Each scene shows the same named points in several views. A view is turned or mirrored, shifted and resized as a whole, has a little noise and may leave points out.
In the rows, 128 means zero.

Scene 1
View 1
diras: [ 86 142 124 107 110  97 148 134 155 152  90 117 137 123 174 115 118 120
 111 182 109  87 139 145 123 147 130 132 145 140 123 108 114 130]
felaf: [101 154 153 120 138 110 147 122 135 131 125 142 158 116 128 119 127 147
  89 115 107 113 134 136 124 136  94 120 138 169 133 141 149 139]
dom: [ 74 138 147 140 127 143 148 119 146 141 133 139 145 113 107  99 140 141
 110 140 130  80 147 154 125 145 122 149 126 165 161 130 174 136]
Pona: [ 73 137 101 133 119 103 151 139 143 144  90 113 129 118 171 116 135 112
 118 211  98  62 132 139 122 148 152 129 140 157 118 117 109 143]
Kula: [ 83 131 134 110 113 111 149 125 160 154 100 127 141 120 158 100 124 127
 117 182 123  83 148 151 125 156 131 139 140 147 136 105 132 126]
mito: [ 72 128 137 135 120 130 147 124 154 151 110 131 138 118 140  95 134 132
 114 174 126  71 148 155 126 159 133 148 129 162 151 116 155 133]
zos: [ 60 148 120 132  98 133 156 141 157 136 128 123 142 123 113 122 138 125
 139 159 139  90 157 146 124 132 144 150 133 115 146 113 135 140]
lona: [ 87 153 128 115 114 107 154 136 145 135 119 124 152 120 136 133 129 133
 116 140 115 110 142 132 122 128 119 125 151 129 126 124 113 142]
pitat: [ 96 123 138 128 142 105 137 118 140 156  89 128 138 110 179  92 127 130
  89 191  95  70 129 151 122 164 121 128 134 198 130 127 144 140]
fek: [ 59 139 135 149 119 146 146 123 148 137 133 136 142 112 102 104 143 137
 127 156 136  75 160 153 125 142 139 155 124 148 165 125 167 140]
mar: [110 165 156 115 140 106 151 123 122 124 137 141 170 118 115 138 124 151
  87  80 108 137 131 126 119 119  79 111 150 154 127 152 141 146]
tati: [ 76 140 142 127 112 135 147 127 151 138 127 129 148 119 117 112 134 137
 116 143 134  91 156 151 126 138 122 144 132 138 150 122 158 135]
dile: [ 74 176 119 130 111 124 168 149 134 105 150 125 157 123  85 168 138 139
 134  93 129 136 149 121 122  91 118 123 147  97 134 142 121 157]
Sig: [ 84 150 121 136 136 113 153 132 127 126 121 124 147 112 131 132 137 134
 109 143 101 102 135 129 121 127 120 119 142 160 128 142 129 154]
View 2
felaf: [129  88 109 141 164 179 127 137  98 130 102 123 108 170 151 133  76 138
 166 140 154  49 136 129 108 120 171 113 154 193  70 168  83  82]
fek: [176 140 113 151 128 154 149 123  74 175 165 150 133 135  87 109 122 124
 139 135 203  92 167 128 114  68  89 137 133 198 121  74 125 102]
dom: [167 111 125 157 155 162 148 118  46 159 171 154 116 151 110 123 110 133
 144 150 197  94 150 127 126  62 111  98 158 197 103 100 111  94]
mar: [ 89  83 111 167 151 130 127 128 123 124  85 116 107 205 150 132  74 129
 165 139 133  89 152 136 124  88 176  78 173 189  86 207  78  90]
Kula: [177 147 102 124 139 196 150 142  86 164 147 136  92 131 124 107 108 165
 134 132 178  63 166 139  99 120 128 187 113 166  93 100 104 104]
lona: [120 141 101 150 131 141 145 135 125 154 108 128  92 176 121 103  99 147
 140 112 150  92 187 138 105 107 145 153 126 163  98 144 103 104]
diras: [160 158  97 119 135 183 144 159 117 161 108 137  97 138 123  95  96 169
 136 115 168  58 180 138  90 145 128 212  98 150  94 117 110 109]
Sig: [133 119  99 148 129 126 132 137 123 149  98 130 133 166 110 114  90 110
 160 123 172  79 177 134 102 102 130 136 142 188 111 140 109  96]
zos: [147 170 109 155 117 137 171 116  90 178 165 143  91 151  97  88 134 157
 111 125 175 129 190 141 114  67 101 148 129 162 115  99 124 113]
pitat: [189 115 107 110 149 208 121 155  88 155 124 149 142 114 113 125  85 129
 167 135 192   6 156 123  96 156 123 178 116 207  98  96 109  88]
tati: [157 134 122 156 140 163 157 119  70 163 157 136  96 153 120 113 118 156
 130 140 174 103 162 130 121  70 125 125 140 178  97 109 104 102]
mito: [186 136 115 131 136 182 149 131  65 173 162 155 115 128 113 110 116 141
 138 138 197  67 161 132 114  98 111 156 123 189 103  81 117  98]
dile: [ 77 144 105 188 111  71 157 109 142 161 105 116  92 220 107  96 113 124
 130 110 137 164 195 146 131  41 138 100 168 155 128 178 111 118]
View 3
felaf: [124 104 118 139 109 167 129 130 132 120 112  85 117 117 137 115 137 129
 105 117 117 111 137  98 118 153 118 134 118 130 137 146  94 118]
Pona: [ 97 123 139 169  99 144 174 116 140  79 106  87 139 129 134  96 161  99
 152 136 106 111 158 157 144 149 125 121 123 130 125 122 130  84]
zos: [113 137 143 134 107 168 163 118 149 127 117 127 102 131 127 107 145 120
 142 123 125 109 158 148 147 141 127 122 140 131 102 132 123 126]
lona: [119 119 122 144 111 146 137 140 137 113 110  97 110 114 125 115 141 124
 131 116 120 108 161 127 141 150 116 132 134 130 107 136 109 112]
dom: [109 118 147 135 102 195 157 103 140 135 115 116 114 133 141 107 142 125
 113 130 121 109 129 123 122 143 128 123 121 134 136 145 112 133]
dile: [126 148 117 113 126 150 153 164 140 122 121 113  77 100 111 124 123 131
 121  96 136 106 194 134 137 151 136 115 164 116  79 132 108 156]
pitat: [104 104 137 169  94 163 155 104 132  95 107  79 149 131 147  96 161 107
 130 139 104 113 124 129 128 149 118 131 105 137 153 135 116  82]
tati: [114 120 142 136 105 176 149 113 143 130 117 120 108 130 137 112 143 127
 127 125 125 109 140 129 136 139 120 131 126 133 118 142 110 121]
Sig: [105 127 133 143 109 168 167 125 132 103 112  91 123 115 131 108 140 115
 112 121 121 113 151 125 121 154 133 113 126 124 135 136 111 132]
mito: [105 118 147 153  96 177 165  97 142 120 110 116 127 135 145 101 154 113
 133 134 114 108 134 139 137 137 120 128 117 139 131 137 121 107]
mar: [139 103 102 126 118 160 117 152 127 123 109  79 106 102 130 124 126 138
  94 103 119 107 152  87 116 159 119 137 128 127 124 145  83 128]
View 4
Pona: [122 107 140 148  71  86 177 104  85 120 159  91 116 141 151 109 126 130
 153 106 131 133 159  82  86 103 139 154  65 140 132 104 167  93]
pitat: [128 119 163 123  52  96 177 103 110 110 109  60 110 117 102 138 113 106
 168 105 128 111 136 122 110 122 146 168  65 129 149 120 144 103]
diras: [123 124 144 145  87  97 135  95 102 118 147 100 131 145 128 122 139 126
 146 110 129 161 135 115 104  87 141 149  62 136 106 123 155  85]
fek: [155 123  93 120 106 174 162 119 146 138  98  86 125 117 128 136 127 103
 103  97 123 144 149  99 119 168 143 123  91  92 119  62 150 132]
lona: [127 153 127 146 107 129 103 107 133 136 129 116 131 135 147 143 134 135
 117 106 112 156 141 123 112 120 121 134 106 133  92 139 150 111]
felaf: [130 172 143 131  90 134 105 113 146 135  86  89 118 114 125 167 122 121
 128 104  98 125 134 144 124 154 128 144 114 127 110 160 126 136]
Kula: [141 123 134 129  87 120 143  96 117 118 130  85 128 128 109 124 138 111
 139  99 124 159 128 116 114 107 144 148  67 115 113  97 151  94]
dile: [129 185  94 165 143 175  60 130 154 166 122 152 137 130 198 149 150 153
  75 107  99 160 161 112 111 162 101 104 147 128  65 147 149 144]
Sig: [121 157 132 144  90 122 129 116 129 139 116 103 120 123 163 146 125 132
 126 106 107 119 164 109 101 149 117 142 115 138 113 142 143 129]
mito: [150 115 121 124  82 139 161 105 127 123 109  75 122 123 111 133 127 104
 130 104 127 141 143 110 118 141 148 133  72 108 132  75 153 114]
dom: [162 143 110 109  96 173 135 116 161 131  66  77 128 103  97 161 125  98
 113  98 108 133 131 132 142 174 136 129  97  86 121  90 137 140]
View 5
pitat: [113  83 104  87  92 137  71  50 135 189  80  55  81 156 152 178  78 111
 136 141 137 209 152  48 149 129 113 176 110  84 123 125 155  95]
fek: [105 110 145  97 101 134 118  62 122 156 122 111 102  89 104 153 109 157
 187 136 133 149 112 144 137 143 130 157 135  82  82 162 120 170]
tati: [114 113 134 113 121 153 111  93 122 168 118 109 106 117 115 139  93 147
 170 134 142 157 113 130 139 127 130 157 146 104  97 139 117 147]
Sig: [121 129  94  79 117 149  97 119 115 194 123 111  92 121 111 140  84 157
 147  86 137 175 145 108 124  92 103 158 143  88 144 135 106 106]
Pona: [ 95  98 120  66  76 141  97  50 160 178 101  75  77 176 124 154 123 130
 124 131 143 229 111 104 180  87 120 171 117  65 178 102 108  92]
Kula: [112  87 136 115 112 158 101  79 139 173 110  77  92 169 140 145  96 125
 150 168 150 191 100 104 170 118 132 156 128 108 116 116 128 121]
diras: [115  99 127 101 120 161  96  89 145 177 115  75  87 185 136 130  93 125
 127 157 151 201  97 104 187  89 123 163 131 104 146  93 115  93]
lona: [122 122 117  98 138 165 115 135 120 182 132 110  96 150 117 118  84 150
 141 119 154 174 113 120 139  87 117 155 157 113 142 117  91 101]
dile: [134 155 116  89 169 166 142 187 105 172 165 164 110 103  75  83  89 199
 169  65 151 126 114 182 108  72 104 141 186 111 146 140  56 125]
felaf: [135 119  93 104 140 154 100 142  97 195 119 106  90 128 135 142  40 140
 159  99 139 156 158  85 100 121 108 159 154 112 107 146 135 108]
zos: [106 116 146 108 113 152 131  84 141 155 131 121 105 124  94 118 129 154
 169 136 148 160  84 167 155 105 127 151 143  90 117 130  80 155]
mito: [102  98 128 106 100 135  99  46 134 169 108  80  96 134 130 157 110 132
 161 154 134 180 115 110 154 136 126 167 130  91 103 137 137 140]
mar: [147 142  77 105 178 165 106 201  80 199 135 116  95 117 120 116  22 155
 152  77 145 133 165  98  85 102 100 160 178 132 120 148 116  96]

Which points are out of place in each view (at most two, in the order of its rows)? Write - if all are in place.
view 1 => -
view 2 => felaf, fek
view 3 => dile, Sig
view 4 => dom
view 5 => -
